Each row is a point on a tangle of strands that fork and nearly touch. The rows are in no order.
In the rows, 128 means zero.
Points whose rows are less than 73.4 apart are linked; no others are. Some points are linked to none.
j_470: [168 189 139 157 132 135 116  77 122 115  37 182 149 103 101 110 130 153
 119 133]
j_33: [134 131 134 118 115 101 129 138 129 124 167 122 130 157 129 138 133 140
 126 121]
j_935: [166 104 116 108 146 110 163 100 132 168 122  98 124 108 117 121  82 132
 119 188]
j_216: [183 164 113 129 126 116 164  95 138 135 110 120 124 110 102 106  99 135
 112 178]
j_233: [124  94 102 105 151 189 134  98 131 125 132  85  88  85 138 149  66  71
 194 155]
j_821: [168 178 148 206  87 111 138 131 124  89 134 122 109 135 152 101 105  83
  79 111]
j_423: [123  86 106  97 146 193 117 112 140 138 125  91  97  80 139 150  80  93
 196 167]
j_283: [158 184 125 160  81 158 107 119 138  79 122 148 112 117 132 116 130 116
 131 147]
j_870: [ 91  68 130  56 152 110 107 159 130 149 142  90 154 143  94 150 134 178
 133 118]
j_271: [144 141 156 192 109  88 144 149 106 107 170 123 115 170 167 115 112  97
  73  87]
j_16: [ 85  54 144 137 171 189 136 166 129 120 142  96  89 105 196 150  67  64
 142 120]
j_231: [123  85 139  83 155  65 147 141 122 168 155  84 152 154 100 140 124 167
 108 109]
j_531: [161 188 121 137 144 128 137  77 124 127  45 173 148 122  91 107 143 159
 117 135]
j_365: [141 155 105  90 101 140 137 159 168 102 177  99  92 136  89 148 147 109
 151 152]
j_280: [130 120 169 196 111 127 142 154 111  99 142 124 110 129 182 105  85  79
  67 117]
j_529: [147 161 169 174 110 150 100  97 123 104  48 181 155  80 133 119 107 142
 121 159]
j_740: [122 118 117 141 149  53 161 127 104 182 113 137 155 150 135 118 170 161
 123  65]
j_800: [158 195 129 179  76 138 112 130 135  68 142 142 103 138 139 113 136  97
 119 122]
j_369: [122 122 156 146 129 180  96 105 125 115  59 163 147  61 149 116  92 138
 138 199]
j_963: [124 100 156 147 125  88 142 155 118 138 186 106 127 168 159 133  99 114
  88 103]
j_689: [113 147 109 143 127  64 144 154 115 147 146 142 129 150 131 125 205 135
 149  52]
j_943: [140 101 113 106 145 178 124  92 130 148  88 123 123  71 126 120  87 130
 160 205]
j_667: [ 95  49 156 105 152 144 102 181 141 147 181  95 119 136 165 158  83  99
 122 112]
j_993: [ 91 105 117  85 133 129 118 125 123 141 117 126 159 144 101 142 170 183
 136 111]
j_299: [162 182 158 178 105 143  98  90 126  96  49 180 152  90 123 116 123 142
 125 137]
j_978: [144 122 112 130 119 158 133 106 139 119 132 107  98  91 142 122  80  90
 144 174]
j_892: [143 178 168 206 104 108  96 112 109  95  90 179 145 111 148 115 131 118
 117  88]
j_481: [165 148 111  93 146 112 166 108 139 150 122 113 135 139  78 125 142 160
 115 172]
j_647: [137 111 122 149 104 138 140 171 146  98 191 101  81 158 159 130  99  69
  84 101]
j_687: [146 109 101 143 107 129 159 164 156  99 191  81  68 156 151 136  88  54
  87 103]
j_824: [129 186 106 134 106 158  94 108 125  89  90 181 135 127 109 125 183 157
 155 122]
j_934: [140 115 157 168 119  82 155 144 109 133 172 110 124 166 164 113  95 105
  75 109]
j_937: [158 138 143 209  90 118 155 147 120  83 144 107  95 131 163  98  86  65
  57 108]
j_3: [103  66 167 124 151 125 125 137 112 155 134 132 145 117 171 131  85 133
 117 163]
j_137: [146  81 131 116 149 122 152 113 129 162 130 100 121 103 142 126  72 113
 135 183]
j_931: [128 126 110  61 122 139 123 169 178 118 175  77  96 132  84 157 133 115
 160 149]
j_193: [131  74 111 107 146 137 143 164 160 139 178  62  84 137 142 156  71  62
 133 108]
j_600: [119 167 124  97 102 119 142 173 148  92 186 112 110 157  62 153 189 121
 161 119]
j_509: [156 191 167 222  95 107 100 116 115  81  98 166 131 117 148 112 132  96
 104  85]
j_393: [ 94 110 117 134 144 125 124 109 103 174  57 175 173 126 142 109 167 178
 132  77]
j_444: [132 157 129 164 131 112 112  93 106 133  48 192 159 113 128 108 154 156
 129  86]
j_857: [126 172 125 151  75 185  78 128 139  70 135 158 115 122 143 129 139 123
 144 144]
j_490: [126 146 109 109 100 187  81 113 141  97 121 157 128 115 123 139 143 151
 150 169]
j_520: [108 134 123 135 123  74 134 150 112 140 163 129 138 156 132 131 179 149
 140  59]
j_288: [ 84 110 178 179 109 146 103 162  97  96 168 152 128 142 199 123 120 109
  83  85]
j_996: [ 74  90 123 129 132 138 109 122 102 169  78 170 177 127 152 118 170 187
 142  71]
j_835: [129 100 133 118 135 180 108 104 124 130  79 145 134  75 145 122  93 139
 148 206]
j_80: [182 137 106 116 136 111 172  89 140 152 116 104 114  99 106 111  82 128
 118 188]
j_615: [147 163 130 148 114 119 120 107 114 115 101 163 146 130 125 118 135 148
 129 136]
j_895: [123 182 102 109 165 137 144  72 129 162  35 162 156 136  85  97 177 158
 129 108]
j_670: [152 102 124  99 133  85 164 145 155 156 180  66 105 145 115 140  91 107
 114 138]
j_60: [ 90 126 120 160 110 103 105 153 104 146 147 168 142 133 180 121 188 143
 147  36]
j_265: [103 112 121  90 128 113 124 139 125 135 145 122 150 149 105 142 166 171
 140 105]
j_344: [120 167  92 138 131  68 157 152 120 144 131 154 126 142 103 120 220 122
 150  73]
j_248: [118  77 120  84 140 188  91 134 147 137 135 104 104  95 137 158  97 113
 183 165]
j_568: [117 148 123 131  77 196  66 127 140  75 134 160 114 115 146 136 137 131
 153 160]
j_389: [133 173 117 104  91 141 134 168 164  86 188 106  93 152  86 150 168 102
 156 138]
j_653: [157 117 130 121 122  80 170 148 146 143 185  74 106 162 127 133 100 102
 103 129]
j_427: [128 182 101 103 170 113 175  98 130 160  83 139 149 149  52 107 201 149
 127 123]
j_722: [104  74 163 132 153 153 125 133 121 142 117 124 125  92 178 126  76 114
 136 183]
j_350: [125  90 124  81 127 145 100 151 157 134 167  95 111 127 125 157 105 123
 151 148]
j_166: [126 121 132 141 139  53 155 122  99 165 133 133 156 157 136 121 145 159
 113  82]
j_57: [121 171  85 133 148  75 170 136 129 166  90 161 125 138  85 101 223 119
 143  83]
j_364: [144 189 108 126 159 124 144  72 124 146  40 172 147 133  85 100 163 155
 121 119]
j_718: [147 132 118 126 108 144 128 115 140 120 137 117 107 112 136 122  99 114
 134 170]
j_713: [134 197 117 168  97 125 102 129 121  82 129 174 118 141 132 125 180 123
 150  94]
j_264: [168 179 142 188 124  51 155 120 105 126 140 135 129 158 138 104 129 114
  98  98]
j_644: [ 99 113 138 127 116 154  92 111 111 119 100 174 160 118 145 133 133 169
 135 140]
j_323: [136  76 129 104 151 130 141 129 136 161 145  84 107 108 143 141  70  99
 141 164]
j_386: [135 184 134 180  87 121 101 139 119  76 152 151 111 155 154 120 159 107
 126  85]
j_108: [115 173  91 111 166  96 180 122 128 177  80 139 145 148  59 105 218 134
 136  98]
j_239: [134 102 110  74 133 138 117 157 169 133 172  76 101 127 108 159 105 108
 157 145]
j_328: [113  74 135  65 160  87 130 145 130 168 143  84 151 145  92 145 116 169
 119 129]
j_571: [ 84  91 157 130 126 147  92 127 104 126 129 164 164 120 168 136 122 160
 129 130]
j_374: [113 110 182 183 124 127 128 143 109 112 131 133 129 115 188 109  84 103
  85 140]
j_403: [ 90 128 137 174 112 104 100 147  93 131 159 166 146 143 185 121 165 133
 126  37]
j_285: [100  99 160 164 107 170 101 176 115  89 175 142 104 143 191 130 105  87
  83  99]
j_424: [ 91  48 156 117 160 169 112 174 138 144 163 101 108 120 184 154  75  81
 131 129]
j_483: [127 136 139 139 118 150  98 102 110 117  83 174 155 117 132 123 128 161
 129 145]
j_489: [100 102 157 151 118 105 120 156 108 125 191 127 134 168 173 133 121 121
  96  75]
j_43: [154  95 111  94 146 100 170 138 159 162 172  51  96 127 116 142  68  84
 132 141]
j_245: [141  92 100 125 132 123 167 154 157 122 182  68  72 144 143 141  70  46
 108 107]
j_585: [136 115  98 126 136 167 143 100 133 115 135  93  83  85 140 128  66  64
 158 156]
j_940: [ 98  63 137 132 172 172 152 137 121 132 131  89  88  99 181 140  59  60
 158 137]
j_303: [127 133 124 108 122  98 135 135 127 125 149 124 140 154 109 139 162 156
 131 112]
j_463: [104 116 172 175 115 126 111 144 104 111 149 146 138 136 180 119 106 119
  96 112]
j_6: [123 108 138 156 105 149 120 165 135 101 183 117  93 154 169 131 103  80
  89 103]
j_204: [114  69 136 106 138 136 119 180 161 144 189  78 105 149 154 154  79  82
 121 109]
j_4: [142 129 129 137 146  78 154 107 100 157 106 145 157 147 122 121 133 163
 108 118]
j_399: [ 76  83 136 125 131 125 106 127  98 154 113 164 177 127 156 130 159 184
 134  83]
j_212: [105  51 161  97 157 107 122 145 119 168 153 104 146 130 145 146  88 142
 119 144]
j_429: [127 166 104  95 138 133 149 124 135 124 122 131 138 146  63 132 198 156
 142 138]
j_270: [104 155 102  92 157 150 133  82 131 156  63 146 165 141  87 118 180 174
 130 127]
j_498: [138 139 124 141 149  84 153  93 102 161  78 158 161 143 117 111 145 166
 114 106]
j_536: [119 153 110  73 132 130 142 146 143 119 144 112 130 142  53 142 187 152
 145 141]
j_184: [110 122 110  99 142 137 124 100 118 148  84 147 167 139 104 128 165 181
 128 125]
j_550: [136 164 151 185 120 105 105 103 103 118  65 192 153 111 143 112 141 142
 129  88]
j_856: [157 111  93  95 145 164 134  92 140 148 103 108 110  75 108 126  91 123
 157 202]
j_706: [119 126 112  93 115 164  96 118 139 112 122 143 137 123 113 143 147 160
 146 159]
j_150: [137 188 101 124 122 145 125 106 130 102  98 172 137 135  93 122 185 154
 148 130]
j_238: [ 69  81 153 123 125 145  91 134  99 129 144 164 166 125 168 141 141 170
 133 102]
j_927: [103  69 148 133 154 163 134 136 125 140 127 105 104  92 184 129  69  87
 146 164]
j_883: [164 188 163 225  85 117 111 122 120  80 112 144 121 127 152 107 119  89
  88  98]
j_12: [103  77 129  47 150 125  91 169 154 137 154  83 138 136  87 160 123 159
 146 132]
j_503: [115 127 122 143 134 110 125 104 101 151  72 174 167 131 135 115 153 170
 131  93]
j_549: [115 188 110 152  92 149  83 128 124  74 123 185 126 136 133 127 194 141
 164  98]
j_959: [172 179 103 102 156 114 187 104 139 141 115 125 135 139  53 113 164 153
 118 169]
j_357: [148 193 102 106 168 123 179  91 135 148  87 138 144 147  46 108 182 151
 124 146]
j_538: [116 156 116  80 118 121 144 169 143 107 170 109 121 148  41 152 188 134
 158 128]
j_136: [119 168  98 103 129 139 133 116 133 117 104 148 143 143  82 133 197 159
 146 125]
j_727: [132 148 163 166 105 174  89 102 125  92  61 174 150  69 145 117 104 136
 131 176]
j_252: [104 119 140 146 118  84 128 153 110 133 183 127 141 161 158 132 152 139
 117  57]
j_38: [104 143 155 192 110 102 108 139  90 117 146 165 144 140 180 113 143 122
 111  57]
j_147: [175 181 118 140 115 117 145 107 130 120 114 136 129 124 107 116 127 139
 123 159]
j_52: [165 145 135 140 118  65 179 135 131 138 172  94 113 163 130 120 107 111
  95 129]
j_587: [109  65 134  90 144 173  93 149 145 144 150 102 115 108 148 155  90 113
 161 157]
j_158: [106 120 111  72 125 165  92 129 143 118 124 123 140 132  93 149 164 167
 151 154]
j_721: [102  98 117  59 129 150  85 146 149 122 145 106 137 135  94 158 153 166
 148 140]
j_390: [151 132  97  60 152 158 144 109 156 151 113  98 128 114  65 133 140 156
 131 192]
j_617: [169 152 123 141 117 153 128  91 135 120  82 139 126  78 122 106  90 128
 126 193]
j_217: [143 130 126 122 109 127 128 129 143 122 160 113 111 136 136 131 111 119
 123 150]
j_768: [161 123  96  82 146 159 136  99 150 144 116 105 112  99  96 130 113 140
 145 196]
j_13: [146  84 114 104 158 119 166 117 139 166 152  60  98 108 128 144  56  81
 150 150]
j_41: [131 135 155 191 104 155 123 120 133  92  93 125 110  65 166 102  77  76
 107 163]
j_921: [139 138 104  65 156 140 147 109 147 146 108 105 142 135  60 130 158 167
 126 175]
j_289: [131 150 155 193 112  84 127 139  97 115 157 142 130 163 167 110 132 109
  93  73]
j_970: [136 117 129  88 150  63 168 136 127 164 149  88 147 159  82 138 143 166
 111 120]
j_703: [122  76 124  73 147 152 102 122 136 155 120 111 135 116 112 146 117 157
 140 174]

Name the points in between on the shortest way along the links from the first point to the second, in order.
j_856, j_369: j_943, j_835
j_245, j_940: j_193, j_204, j_667, j_424, j_16
j_238, j_892: j_399, j_996, j_393, j_503, j_444, j_550
j_568, j_721: j_490, j_706, j_158
j_615, j_498: j_483, j_644, j_571, j_238, j_399, j_996, j_393, j_503
j_323, j_653: j_13, j_43, j_670
